Each row is a point on a landscape with many peaks, with its height.
From any point a climber steps to the highest of the 2 points nearest to it. It stops when none of these is higher. Distance is the straight distance between rows; heights are no part of it.
(452): [  4   7   1   7 -15  10  -9 -23  10  37 -31 -23   9 -10   3  -5  30 -14
 -10   7]  height 586
(1774): [-17   4 -14  -4 -11   6  -8  -8   3  -7  -8  16   1  33  17  20  17   1
  -5 -17]  height 443
(1260): [  5 -26  20   4 -11 -37 -17  18 -11   9  14  -3  -9 -10  26  11 -16  -8
  13 -25]  height 284
(218): [ -6   3  -1 -10   9  34   7 -12  -7 -18  -2   6  -8   9 -16   2  11   5
 -13   2]  height 417
(457): [  0   7  30  -3 -10  -5  14  12 -21 -15  15  -6 -10   2  18  13  -6 -29
   7  -6]  height 297
(846): [-11 -11 -21   9  39  11  26 -13   4  11  18  -6 -19 -19  -6 -16 -24 -22
  -7  -9]  height 220
(1397): [-18 -20 -22  -1  -8   1 -12 -19  18  -9   6   0 -10  11   9   8  17  13
 -19 -18]  height 504
(340): [ 21 -12   8  18  -7 -33  -2  28   5  -8  20  -8  -6 -23  -4  -9 -22  16
  15  -5]  height 536
(1432): [-22  15  23 -13  -5 -17  21   9  -1   8  -2 -29  11 -29   3  -7  -3 -22
  -8  32]  height 274
(311): [-12   7  15 -19   4  16   1 -22 -29  37 -13 -23  -6 -13  10   0  16 -32
  -6   6]  height 575
(874): [  9   4  13   3  -6 -10  -6  16 -20  -1   6  20   3  23  22  18 -16 -18
  27 -17]  height 467
(2037): [  3   7  -2  -4 -19 -28  -6  -4 -11   0  17  -3  13  28  31   8  -4 -16
  20 -14]  height 442
(1129): [ 12  -3  31  -6  -5   5   1   2 -22  12   8 -27 -15 -28 -10   2  12  -2
   5   6]  height 355
(1081): [  4  27  -4  -8  -1  10  20  -9 -15  25 -10 -26  16  -2  10 -34  12 -23
 -19  22]  height 469
(1609): [-19 -14 -14   1  15   0  15 -22   0 -10  27   2  -9  14  22   8 -14 -27
 -11 -18]  height 260
(1355): [ 21  10 -13   1 -21 -24  -8  -7  -5  13  10 -16  15  19  18 -12   3  -3
  24  -7]  height 429
(1857): [ 29  17   5   7  -2  -6   7  13  -8  11   2  -9   1  -8 -15 -16   1   4
  22   5]  height 505
(568): [ -5   3 -16   4 -12  15 -24  11   3  -9 -18  34  -4  32   6  23  13  31
 -13 -27]  height 416
(326): [-16 -24   1 -19  25  -5  -5 -20 -18  10  17   8 -16   0  10  22  -7 -18
  15 -17]  height 293
(864): [  5  -6  26  -7 -12 -28 -12  24  -2 -10   6  -3  -1 -21  -5  10 -10  15
  17  11]  height 453
(1131): [-22 -20 -14 -10  22  -4   4 -27   1  12  15  -3 -18  -6   8   6  -6 -25
  -3 -14]  height 276
(1635): [  0  -9   4   6 -27  -5 -18 -21  17  16 -14 -24   1  -8  10   3  29 -10
 -12  -5]  height 573
(1815): [ 11 -20  -8  -2   5  21 -21 -22   5  10  -5  -9 -12  -8 -20  -1  19  23
  -2  -7]  height 156
(188): [ -3  -1  19   9 -17  -5  -2  32   2 -26 -13  24  -9   3   9  21  -3  -6
  -5 -12]  height 286
(1844): [  1 -18  13  -9  15 -11  -4   0 -18  -1  26   1 -14  -2   9  17 -15  -7
  17 -16]  height 308
(2132): [  1   4  25 -15  -7  26 -14 -15 -18  23 -27  -8  -6  -7  -4  13  29 -13
  -3   3]  height 596
(1972): [ 31  -3   7  37   1   6   2  23   6 -20  31  12  -6  10  10  -8 -36   8
   6 -14]  height 530
(513): [  9  -6  11  -2  -5  17 -15   5 -18 -19   3  21  -9  20   5  18   3  10
   3 -17]  height 398
(365): [ 19  12   9  -1  14  19  19   1 -23 -22  31  -6   0   6 -13 -12 -19  12
  10   8]  height 336
(1204): [-33   8 -14  -3 -22 -18 -12  14  18 -12 -16  28  12  26  16  26   8  15
 -10  -5]  height 528
(517): [ 25 -19  -4  22 -11   0 -19  14   5   2  -5   7 -12   2   6  -4   1  13
  -2 -32]  height 306
(336): [-18   5   9  -5   6 -16  -3  -6   6  45 -23 -14   6 -28  -2   7   2 -23
  16  15]  height 208
(1094): [-13  -8  -3  -3  31  -5  22  -5  -2   4  26 -15 -12 -28 -11 -10 -20  -8
   0   7]  height 251
(990): [  8  -2  22   2  -5 -31   7  19 -10   1  25 -18  -6 -25  -2   3 -19   4
  25   6]  height 483
(776): [  8 -11 -13  20  12   5  16 -10   7  -8  21 -14 -16  -3   7 -14 -10 -14
 -11 -18]  height 207
(1135): [  1 -11 -25  -3  13   5 -13 -18  20  11   1 -12   7 -14 -27 -13   3  29
   5  16]  height 147
(1661): [-24 -22  -5 -10 -11 -20 -26   4  20  -9  -8  14   6   1   4  22  -1  31
  -7  -1]  height 597
(1675): [  8  -6  33 -14 -23 -17  -6 -12 -15  -7  26 -33  -4 -15   8   9   9   0
   7   7]  height 312
(1366): [ 20 -17  -4  32  -4  -2  -4  27  20 -13  -3  11 -12 -11 -12 -10 -10  18
  -6 -16]  height 322
(1073): [ -7 -13  -3  -6   9   2   2  -9   7 -17  14 -10  -5  -5  -9  -1   1   8
  -9   2]  height 564
(2028): [  5  -4  -8 -22  -1   0 -16 -23 -21  -5  20   1   7  30   9   9   0  12
  22  -8]  height 331
(1418): [ 13  -7   4  13  -2 -17  -4  22  17  -6   1  -8  -3 -27 -23 -12  -6  22
   7   7]  height 479
(429): [ 20 -27   1  14  -7 -30  -9   5   1  16  22 -18 -17 -13  18  -4  -8  -6
   9 -31]  height 305
(2189): [ 18  31  21  -2 -16   7  13   7 -11  22 -26 -11  10  -6   4 -14  22 -27
  -4  13]  height 491
(1794): [  7  -1  -1  -5  12  21  18 -18 -25   8  20 -25 -11  -2   1 -18  -2 -16
  -6  -4]  height 546
(1939): [  4 -18  27   9  16  14  12  12  -7  -4   4  -9 -33 -33 -11   6   1 -13
 -15 -11]  height 571
(1035): [-28  -4  -3   0   5  -2  23  -4   6  15  -4 -29  -4 -29   7 -23   1 -32
 -32  14]  height 180
(2140): [-15 -14 -20  18  11 -14   6   4  23 -29  29  19   2  15  17   6 -32   6
  -4  -8]  height 516
(1513): [ 10  -5   3   0  18  12   8  -9 -14 -29  43   5  -4  15  -2   4 -22   8
  10  -6]  height 333
(264): [-13  22  -4 -13   6  16   5   5   4  -9 -27  25  11  11 -16   9  14   5
  -2  19]  height 570
(1379): [ -7 -20  -5   4 -14  -4  -3 -18   9 -11  11 -11 -14   5  19   4  18 -12
 -20 -22]  height 468
(527): [-18  16  10 -26  13  24  12  -4 -11  -9 -11  -5  14  -9 -22  -9   4   7
 -19  40]  height 163
(1111): [ -7   3  32  -9   2  16   9  18 -19 -22  -8  16 -13  -2  -5  18   2 -18
  -4   2]  height 589
(672): [ 19  -4   2  -5  16  17   2  -3 -16  -8  17  -3 -11  -7 -28  -7  -6  23
  13   7]  height 342
(2232): [ 19  -1 -12   6  15  19  -5  -2 -10  -4   4  13  -6  15 -17  -5  -7  17
  17  -8]  height 337
(163): [ -1 -30  -5  10  19 -29  -2   7  13 -10  36  11  -9 -12   6   2 -35  12
   4 -15]  height 39
(599): [ -6  23  23 -16   5  -9   6  11  -4  18 -14  -6  17 -24 -14   1  -3  -4
  15  38]  height 543
(1801): [ 13 -11 -32  12   4  12 -22  -4   7  20 -19  23  -4  19  -4  -2  11  21
   3 -30]  height 402
(151): [-29  -3   6 -11  16  -4   7   0   7  19 -20  -3   1 -23  -9   6  -2 -22
  -1  18]  height 215
(1466): [ -5   3   9  -5  23  13  15   8 -15 -10  10  15  -7   1  -9   7 -22  -8
  11   4]  height 527
(12): [-18   6 -24  -4 -16  11 -16 -19  15   3 -15   6   5  22   6  17  32  11
 -16  -3]  height 449
(539): [ -9  13   2  -4   9   2  27   6  -3  12   0 -34  11 -33  -8 -33  -6  -5
 -24  37]  height 170
(750): [  5   0 -18   9  10  -9   0  -5  -2  36 -11  -1 -10   4  11  -7  -2 -31
  22 -20]  height 541
(2230): [-25 -12  -2 -16  -8  -2 -21   3  -6 -12  -8  33  -2  27  15  33   6   9
  -1 -17]  height 436
(233): [  5 -18   7   1 -11  10  -9   4   3 -42  18   9 -11   3  -7  10   2  31
 -17  -9]  height 420
(538): [ -9  -5   5  -9 -17 -25 -11  -9  19  -9   7 -21  19 -17  -5   3   1  19
   4  27]  height 531
(601): [ -7  31  -4 -10 -14 -23   3   8  24   2 -22  11  36   3   1   1   8  -1
   8  32]  height 576
(174): [  5  -7  -3 -18  -4  -8  -8 -28 -17  10  24 -18   2  17  17   4   4  -9
  20 -10]  height 326
(818): [-10 -18  17  -3  12  16  -1   1   8  -7  -9  -9 -18 -36 -27   3  10   8
 -21  11]  height 150
(1443): [-27  -2  -5 -11  35   7  22  -3  -1  11  -1  -6  -4 -25 -14  -9 -13 -15
  -6  17]  height 226
(1164): [  3 -19  10   9 -25 -11 -12   1   2  -4   0  -4 -14   5  26  12  12 -19
  -8 -31]  height 441
(257): [ -7   0  -7  -3  -3   5 -23  16  12  -6 -26  35   3   9 -16  17   9  42
  -4  -1]  height 426
(909): [ -6   4  -4  -4  -5  -7  -8  14  19 -16 -16  17  10  -4 -20   8   4  32
   2  18]  height 437
(992): [ -8  10 -14   4 -25 -22 -14   7  21  -1 -21  14  17  16  15   7  14   6
   2  -3]  height 514
(2082): [ -3 -28  11   3  15  -7   7   2  16 -10  12 -12 -23 -40 -20  -3  -2   5
 -19   1]  height 113
(2107): [ 27  28  18  -6  -9   4   7  12 -13   8 -14  -1  12  -2 -11 -12  12  -5
  11  16]  height 496
(564): [  0   2  13 -10 -14  -1  -8 -23   5  -1  12 -35  14 -18  -9  -6  10  17
  -4  31]  height 526
(1736): [ -4   1   6 -11 -18  -1 -15 -23  -1  18 -11 -15   7   7  12   9  23 -12
   4   3]  height 558
(1627): [ 19   6   4   4  -1 -10 -15  24  -2   8 -21  25   7   3  -9   2  -3  13
  20  -3]  height 294
(1319): [-30 -12  -6  -4 -11 -20 -11  16  15 -30   2  27   6  15  12  25  -9  21
 -10  -7]  height 551
(1257): [-16  -3 -22   1  31  21   0   1   9  -2 -15  29  -9   7 -21   8  -3   9
  -1  -3]  height 587
(1469): [-22  -1   6 -21  18  30  -1 -17  -5   4 -19  -3   1 -18 -23   4  12   4
 -16  26]  height 162
(839): [-23   4   2 -10 -12  13 -13 -20  10   2 -27   0   9   3  -2  20  28   3
 -16  13]  height 454
(1589): [  9  15  23   3 -28 -24   2  14   5   4  -7 -21   9 -18   2  -6   9 -11
   6  17]  height 389
(385): [-19   2  13  -1  -8   7  22   2  -3 -20   0 -15  -7  -3  16  -2   7 -32
 -29   4]  height 387
(757): [  1 -20  38 -14 -11 -14 -21  11  -6 -10   4  -6 -14 -31 -13  22   3  19
   2   9]  height 452
(1754): [ 13  -2  -6   2 -22  -6 -18  10  -3 -21   9  16   7  27   6   2  -6  30
   4 -13]  height 603
(1105): [  1   1  12 -22 -20 -17  -8 -22 -11  -6  27 -28  12   7  13   7   3   2
  15   9]  height 319
(147): [ 15  22  11  -9 -24  -9  -5 -10   6  -7   4 -23  28  -9 -16 -13  10  24
   2  37]  height 539
(1244): [ 10 -35  -2  16  28   4 -20  11  -5   7  14  34 -14   4   5  11 -44  15
   9 -31]  height 363
(1492): [ 21   4  12  17 -14  -6  -9  36  -5  -8 -20  29   0   9   7   9  -7   3
   8 -15]  height 291
(682): [ -4  -3  -8   6  -3  -3  20 -17   0   1  18 -27  -6  -1  20 -16  -2 -30
 -11 -10]  height 219
(2215): [-22 -13 -31   2  22  -7  -2  -9  10  -1  10  20  -4  20  13  13 -21 -11
   8 -20]  height 486
(1293): [-17 -21  25  -6   3   3   9   0  -2 -18   7  -3 -22 -21   0  15   5 -20
 -23  -5]  height 447
(1044): [ 28  -3  17  16  -5  10   1  15 -12 -20  18   3 -13   5   3  -2 -14   4
   6 -14]  height 548
(659): [  3 -22   5  11   5 -31  -3   0   5  33  12 -23 -15 -31   6   0  -6 -11
  17 -13]  height 341
(463): [  3 -24 -11 -13  -5 -27 -39 -10   0  30   0  -1  13  -1   6   3  -7  26
  25 -11]  height 311
(434): [  6 -25   8  13  -3  -9 -14  18   0 -19  13  23 -11   1  14  15 -23  10
  -5 -22]  height 280
(1860): [ 10  21  18   3 -23 -18  -5  -4  11  30 -23 -21  21 -21   4  -4  15 -11
   6  25]  height 395
(1786): [  6  12   4   4  14  -1   6   1 -10  49 -19  -8  -8 -14  -1  -7   4 -33
  22  -3]  height 556
(305): [-21  -5 -11 -21   5   5 -24   0  -9 -12  -1  36   4  30  -2  29  -1  31
   6  -7]  height 428
(1064): [-13 -18  -5  14   2 -22  -5  13  28   6 -13  -3  -9 -25  -9  -2   0   2
  -5   0]  height 507
(511): [ -5 -18  -1  11   5   0   2   8  13  -7  -1   3 -15  -9  -2   3  -1  -4
  -7 -13]  height 651
(1825): [ 12  15 -12  11  29   8  16   9  -8  18  -3  13  -2   5  -7 -12 -23 -17
  24  -3]  height 611
(1940): [ -8  -4 -26   4  26   4  -6  -1  -3   3   2  37   1  26   2  11 -24   5
  21 -13]  height 503
(1865): [-13  27   8 -10   0   2  18  19  12 -21 -23  17  17  -1 -16  -1   5   3
  -8  31]  height 582
(351): [-15  17  21 -11 -14 -13  10   5 -12  -4  -3  -4   6   5  20  12   7 -36
   7   7]  height 290
(119): [ 12   0   9 -10   7 -12  18  -3 -22   2  44 -28  -6 -15  -1 -10 -13   8
  22   6]  height 292
(2273): [-11   5   8 -14  22  -4  26  -7 -23  18  27 -25  -5 -22  -3  -9 -16  -8
  12  17]  height 277
(751): [  7 -19  17   4  16   5   0  -3 -17 -21  40  14 -18  10  12  17 -22  -1
   4 -19]  height 324
(1522): [ 27  25  -1   7  -6  10  -2   7   0  25 -36  19   4  17   2  -4  26 -15
   6 -12]  height 487
(892): [ -2   7  40 -20 -15  -9  11   1 -30  -4  23 -23  -7  -8  13  12   5 -19
   6   8]  height 302
(474): [ 23   8   3  15 -11  12  -9   8 -10   8 -19  20  -5  22   9   6  12 -10
   9 -25]  height 482
(649): [ 15 -17   9  -6 -24 -29 -25  14  -9 -13  13   8  10  11   8   0 -19  39
  11 -16]  height 579
(546): [-12  21 -19 -14  -1 -12  -2 -15  16  13 -16   5  31  11  -3  -2   5   6
  11  27]  height 553
(833): [ 19   5 -13  -1  -5   8  -1 -25 -10  20   9 -27   1  11   4 -21  13 -11
   7  -9]  height 520
(2207): [  9  27  -9   4 -13  -8  22   4   2 -17  11 -10  18  19   9 -21  -2  -8
   1  12]  height 481
(855): [  8  31 -12   1  -8  -1  29   2   4   3  -6 -15  20   7   6 -33   6 -19
 -12  20]  height 475
(1296): [ 17  23   1 -14 -20   7 -27 -12  -2  12 -28  18  24  18  -3  17  32  22
   9  11]  height 544
(110): [  5 -14  -6   8  12  17   2 -11  -2  17  -3 -13 -21 -13  -5  -9   7 -15
  -6 -17]  height 555
(462): [ -2  16  11   1   7 -21  11  22   2  18  -7  -9   6 -22  -9  -3 -11 -12
  26  18]  height 521
(2167): [ 11  12 -26   3 -14  13 -20  -6  -2  -2  -7  26   6  46   7   9  19  32
  -2 -23]  height 413
(347): [ -9 -21  22  -4 -18 -15 -22  25   4 -15 -18  23  -6  -9   5  23   0  12
  -7 -13]  height 278
(935): [ 34  34   4  -8 -15   6   0  -5  -9  22 -22   4  17  17   2  -9  29  -9
  11   7]  height 489
(73): [ 25  13 -20  28  -1  -1   3  12   5  -8  12  27  13  39  14  -6 -25   5
  17 -13]  height 638
(1719): [ 19   1 -22  29  20  -4   5  11   8  17   0  17  -1   9   1 -14 -24  -9
  24 -16]  height 630
(1568): [-20   7 -18  -4  -6 -19   3  -6  30 -12  -1  -9  24  -2 -11  -7   3  18
  -2  28]  height 567
(226): [  1   1  -6   4  12  12  20  -2   6  -2   6 -29  -4 -25 -18 -32  -4   0
 -22  14]  height 178
(2187): [  6  11  14 -11  -4  23 -14 -29  -9  40 -28 -15  13 -14  -6   3  25  -5
  -5  19]  height 592
(366): [ -3 -18  -9   1   0  27  -7 -16   2 -29  13   6 -15  15  -7  13  14  23
 -26 -18]  height 435
(1224): [ -3  23  12   3  21  17  32  17 -20 -15   7  11   2   4  -3  -6 -25 -23
   4  14]  height 538
(1534): [  4   3 -12  19  13  13  17  -7  -4  21  -6  -5 -16  -2   8 -15  -6 -40
   0 -19]  height 525
(1320): [  6 -17   0  -6   1 -26 -29  -2 -14  38  -4   0  -2  -5   8   9  -8   1
  32 -18]  height 303
(1215): [  5  -6  19  16   8 -21  18  20  -1  18   9 -19 -21 -35   4  -2 -10 -20
   8  -7]  height 399
(2090): [-14  14  16 -18   6  13  20   0 -21  -3   9 -25  10 -21  -9 -18  -6  -1
 -22  41]  height 165
(1641): [ -9 -18 -19  -3  -9 -39 -30  -3  24  16  -4  -3  20  -5   2   3  -7  22
  15   4]  height 325
(572): [  6   3 -22 -11   9  13  -6 -22 -12   6   1   5   5  24  -4  -2   5   6
  16  -8]  height 335
(2313): [-16 -27   7 -16  -6 -11 -23 -14  12 -14   7  -1   1 -11  -7  21   5  27
  -9   6]  height 542
(1871): [ 17  24  -5  -1  -6  -3  20 -10 -22  11  21 -21  12  18  17 -17  -3 -24
  17  -3]  height 502
(1598): [  9   4 -30   2  -6  -2 -19  -5  10   9 -13  18  12  27  -3  -1  12  26
   7  -8]  height 409
(1516): [ 11  -9 -12  22 -18  13  -7   0  21  -3 -17  -7 -15  -2  -4  -8  26   4
 -22 -17]  height 471
(887): [  4 -22  10  16  -3 -19  -3   9   0  -7  23   6 -14   2  26  12 -19 -17
  -1 -29]  height 265
(2165): [-13  22   7 -22   4  22   7 -16 -14  18 -24  -8  15   0  -3  -6  18 -15
 -18  26]  height 461
(1861): [ -4  12   4 -13  -8 -11   3  -2  -3  -5   4  -6  13   3  -1   2   1  -3
  11  16]  height 410
(2014): [ -1  -6  16 -19 -12  -3 -23  -1 -12 -14  -1  10   4   9  -1  20   9  19
  11   1]  height 404
(294): [  1 -21 -24  -8   8   6 -26 -18   9   2  -1   5  -1   4 -21   3   7  43
   5   0]  height 152
(2083): [ 23 -20   0  -1 -10 -13 -23   1 -10  -3  17  -4  -3   5   3  -4  -8  26
  12 -22]  height 547
(1765): [  8   2 -15  34  -7  -5  10  19  28 -18  -4   7   0   2  -1 -13 -10   4
  -6  -9]  height 338
(1748): [  2  18  -3  -5  -8  -7  26  -8  -9 -16  33 -25  13  16  17 -17 -12 -18
   3   6]  height 490
(2252): [  7  13  19   0  -1   7   0  16 -22  -1 -13  26  -6  17  11  17   5 -25
  17 -13]  height 476
(1126): [  8 -12 -13  32  16  10   9   8  16 -20  29  16  -9  14   9   0 -35   0
  -3 -13]  height 508
(1071): [-17 -26  23  -1  19   6  11  10   3 -31  11  15 -23 -21  -9  20  -9  -3
 -18  -3]  height 374
(1032): [-14  29  16 -11 -11 -13  23  10  -5   3 -12  -7  19  -4  13  -4   2 -32
  -1  26]  height 285
(2235): [ -4  -1 -10  -9   7  16   1 -23  -3  17  -7 -11  -2  -1  -5 -10  15  -9
  -5   0]  height 532
(478): [ -9 -17   4 -11   5  27 -11 -24   8   2 -11  -8 -10 -19 -22   7  21  15
 -20   8]  height 159
(1828): [-19  14 -26  -6   7  -5  -3  -8  15  19 -25  21  12  17   0   9   7  -8
  11   5]  height 540
(718): [-16  11 -27  -3  -2  16  20 -19   9   1  -8 -17   7  13   7 -27  14 -22
 -36   8]  height 230
(1564): [  7  21  23 -12  -5   8  -5  -5  -5  16 -21 -11  22 -19 -17   1  13   7
   1  38]  height 554
(820): [ 24   2 -23  20 -19 -10 -10   8   8 -20  21  13  16  37  16 -10 -16  29
   6 -16]  height 621
(1822): [ 22  19  -2 -12 -12 -18  -2  -6  -8   6  14 -14  21  10  -2 -10   1   7
  29  14]  height 418
(959): [ -6  30 -11  -5  -6 -11  13   8  27 -11 -18   5  29  -1 -15 -13   7  10
 -10  37]  height 598
(670): [ 15  -2 -14  27  10  -4  -7  20   4   6   0  31   3  24  15  -1 -32  -1
  21 -26]  height 656
(2138): [ -9 -18 -15  -8  12 -33  -9 -11  10   1  25  -9   4  -8   0   0 -17   9
  19   3]  height 386
(1243): [  3 -28 -19   7  23  -4 -19  -2  -1  14   7  18 -12   3   1   5 -19  14
  14 -28]  height 381
(1494): [ 11  15 -26  22 -14  14   4   3  17  -6 -19  18   2  28   6  -5  20   4
 -14 -20]  height 480
(1631): [ -7 -10 -18 -18  19  24 -12 -19 -10 -14   9  22  -5  27 -12  16   0  26
   5  -8]  height 424
(699): [  4   3   0  10 -12 -20  -9   7  23  26 -23 -12  10 -24  -6  -6  12  -5
   8  12]  height 403
(1959): [ 24   1 -15  20 -32  -3 -11   6  17  -2 -16   2   0  16   7  -7  22  13
 -11 -20]  height 488
(2188): [ 15  11  10  -4 -22   9 -22 -10   0  17 -31   3   6  10   3  11  33   1
   3  -1]  height 550
(275): [-23  -1   1  -2  14  14  29  -2 -13  -4   5 -22 -11 -18   9 -25  -4 -30
 -43  13]  height 157
(1776): [ 27  14   8  19   7  23  17  19  -7 -11  -3   7  -7  -1 -16 -14  -4   1
   0  -2]  height 552
(901): [ -6  15   7  -8   6  11   5  -9 -13  46 -33  -9   2 -11   2  -8  17 -36
  -1  11]  height 566
(327): [ 20  -3   7   6  -6 -17 -10  11 -10   8   8  -3   0  -1   4  -3  -7   4
  23 -10]  height 523
(421): [-25  22   9 -24  -9  27   1 -15  -3  -3 -30   4  13  10   3  15  26  -5
 -27  24]  height 458
(704): [  4  -5  19  20  22   8  22  21  -7  11   0  -2 -28 -30  -8  -2 -18 -26
   0 -11]  height 470
(587): [-30   4 -38   3  14  20  10 -12  18 -18   0  19  -4  23  -2   6   3  10
 -21  -3]  height 557
(454): [ 11   9  -7  10 -23  -9  -6   1  11   2 -11  -4   8  12   8  -5  16  -8
   3  -4]  height 501
(510): [ -3  10 -29   4   1   6  18 -20   6   3  13 -17   3  16  10 -25   0 -18
 -10  -6]  height 225
(1278): [ 23  -3  19 -15  -9  -3  -4 -17 -25   7  32 -34  -4 -10  -6  -5   7  15
  17   4]  height 304
(1526): [ -3  12 -18   5  35  20  15   7   0   8 -18  32  -2   7 -15  -2 -13 -14
  10   3]  height 600
(40): [  6 -33  15 -10 -10 -12 -30   4   4 -11   5  -1  -8 -21 -11  12   2  41
  -5  -3]  height 493
(1931): [ -5  12  -7  19   2  24  22   5   5 -12 -11  12  -5  11   6  -6   2 -24
 -18  -6]  height 356
(525): [ 10  36  23 -19 -19   6   6  -3  -9  -7 -11 -10  28  -2 -10  -7  13  12
  -4  43]  height 549
(1896): [ 13  17 -24  30  -1  -5  18  17  25   4 -20  14   8  10   3 -20   1 -13
  -1  -6]  height 347
(1277): [-24 -12 -23  -2  21 -17  10  -8  12  -8  16   5   1   2   3   1 -21  -7
   6   1]  height 445
(2026): [-11   4  -4 -14  22  28  16 -20 -21  14  -1 -13  -3  -5  -9 -18   0 -14
 -15  12]  height 534
(1645): [-17  -8   9 -15   4  17 -11  -3  -3 -13 -11  17  -6   5 -13  21  14  13
  -5   3]  height 411
(29): [  4 -17   0  12  -6  32  -6  -5   7 -17 -10   2 -23  -1  -9   2  23  11
 -28 -21]  height 450
(2018): [-13  -5 -23  13  16  20   1   4  14 -24   2  30 -10  19  -5  12  -8  15
 -12 -13]  height 572
(1578): [-16 -11  -3   6  -3  -5  12  -7  22  -4   2 -26  -6 -22   0 -12   7 -12
 -25   1]  height 214
(1535): [ 12  -5   0  18  14  14  29   2  -4  -5  24 -25 -17 -24  -7 -25 -13 -10
 -18  -4]  height 191
(2021): [  6  26   9 -13  -4   8  -6   3   5   6 -31  13  20  -1 -17   5  19  12
   5  28]  height 565
(1498): [-16   3  -4  17  -1   6  33   3  12 -27   7  -3  -7   3  16 -11  -7 -29
 -30  -2]  height 369
(1518): [  7  24 -12  28  -5   6  22  18  17 -17 -11  20   6  23  15  -6  -5 -22
  -9  -6]  height 353
(1664): [ 24   3  13  -8  -1  24  -8   2 -26 -29  14   9  -6  18 -14   6   0  27
  11  -5]  height 394
(1237): [ -9  10  35 -20   0  20  15  -1 -39  14  -4 -25  -8 -16   7   0   9 -30
 -13  11]  height 588
(809): [-30   6 -19  -6  10   8   9 -22  22  11 -19 -17  14 -16  -7 -19   5  -5
 -32  31]  height 243
(1289): [  5 -30  -1  12 -15 -12 -28  18   4  -2  -6  21  -6   6  15   2 -14  25
  -9 -39]  height 295
(17): [ -1  -4   1  -3  -2  10 -21  23  -8  -6 -24  44  -2  22  -4  21   1  28
   5 -16]  height 421
(1685): [  1   8  37 -13  -6  19   2   7 -27   6 -20   1 -10  -6   1  18  18 -25
  -1   2]  height 604
(581): [ -4   3 -14  -4  22  36   8 -14 -14 -22  13  23  -9  31  -7   7  -5   4
  -2  -7]  height 419
(1351): [ -2 -11 -27   0  -1 -39 -11   4  17  -1  13   2  18   9   3  -8 -20  25
  19  -1]  height 346
(1188): [  0   2  -9  16   4 -19   8  12  17  16 -11  -9   0 -18  -5 -15  -4 -15
   9   4]  height 427
(1834): [-28  -7 -24  -3   1   9   3 -15  27 -19  -1  -1  -1   7  -8   4  14  18
 -25   3]  height 537
(592): [ 14  22  -4  -8   5  -2   7 -16 -19  33   7 -23  10   3   0 -17   4 -16
  23   6]  height 511
(98): [-23   0 -23   6   0  10  18 -11  28  -4 -16 -14  -2  -5  -4 -16  13  -8
 -37   8]  height 235
(1808): [-28   5   5  -9  -5 -17   8 -14  16  10  -3 -33  19 -30   2  -6  -2 -13
 -14  34]  height 259
(1287): [ 17  -1  24 -12   4  20  -1  -3 -20  -1  10 -22 -12 -24 -29  -7  10  19
   1  14]  height 348
(554): [ -1  -6   1   7  21   4  -3  18 -11 -10   5  33  -5  12  -1  15 -30   5
  15  -9]  height 515
(1575): [  5  -8  -4  -2   6  -8 -22  13 -10  21 -18  20  -3   6   2   9  -7   0
  27 -15]  height 299
(2260): [ -1 -10  -2 -19  -3   9  -9 -29   1  -8  15 -22   6  -4 -14  -7  14  22
  -5  12]  height 529
(2193): [  4   4 -10   2 -14 -21 -14   9  -6  -1   1  23  16  34  30  11 -13  -4
  21 -19]  height 455
(1932): [ 11 -17 -40  18  13   7 -15 -11   7  15   4  16  -6  22   3  -8 -11  13
   8 -33]  height 396
(2186): [ 10  -3  20   7   4  23  10  10 -11 -27   6   3 -19  -4  -9   3  -2  -2
  -9  -5]  height 569
(2247): [ -9 -14   9   1  10   5   4  16   7 -36  12  19 -11  -8 -12  13 -11  18
  -7   1]  height 401
(882): [-13   0 -31  12   2 -18   1  13  27 -20   6  23  15  20   5   0 -20  18
   2  -3]  height 559
(2268): [  7 -29   0  13  16 -20   4   6  14  -9  30  -6 -20 -29 -10  -5 -15  12
  -5 -14]  height 68
(2263): [ 13  22  16  12   8  22  24  26  -7 -35   5  18   1   7  -9  -3 -18  -3
  -2  10]  height 545
(1586): [ -8  26   9 -21  10  10  10 -13 -25  36 -14 -21  20 -10   2 -16   2 -18
  -6  37]  height 464
(2191): [ 24   8   3   7  -9  -8  -9  22  15 -10 -15   6   8 -13 -29 -11   3  36
   7  19]  height 451
(395): [  4   5  19  -2   7  20  21   5 -25   6   3 -16 -15 -15  -2  -9   0 -22
 -12   2]  height 568
(1301): [  5   3  28   6 -15 -11  10  10  -2   9   3 -33  -9 -31   0 -10   6  -9
  -7  13]  height 373
(1530): [-21  10   3 -11  -8  -3  15  -1   8 -18  -1  -9   9   3   4  -1   6 -12
 -14  15]  height 400
(2303): [-18   8  -3   0  -6  -5   5 -11  19  19 -21 -19  17 -16   2 -10  11 -19
 -12  22]  height 250
(1375): [  0   2 -17  17 -14  -7  -2  17  13 -21  -2  27   7  26  16   6  -8  14
  -3 -17]  height 584

Where does a climber stop that starts at each point below?
(1896) -> (670)
(1243) -> (340)
(275) -> (670)
(2014) -> (110)

Call two points neighbours if one is among the 2 nearest of the other. Go from one point of each pair to the other, from neighbour to neighbour, staying as high as possible. Name the lowest point that can't be avoided.
(511) / (1685) -> (564)
(511) / (670) -> (1126)
(1939) / (1661) -> (1071)
(1685) / (959) -> (1296)
(1237) / (110) -> (2235)
(1661) / (340) -> (757)
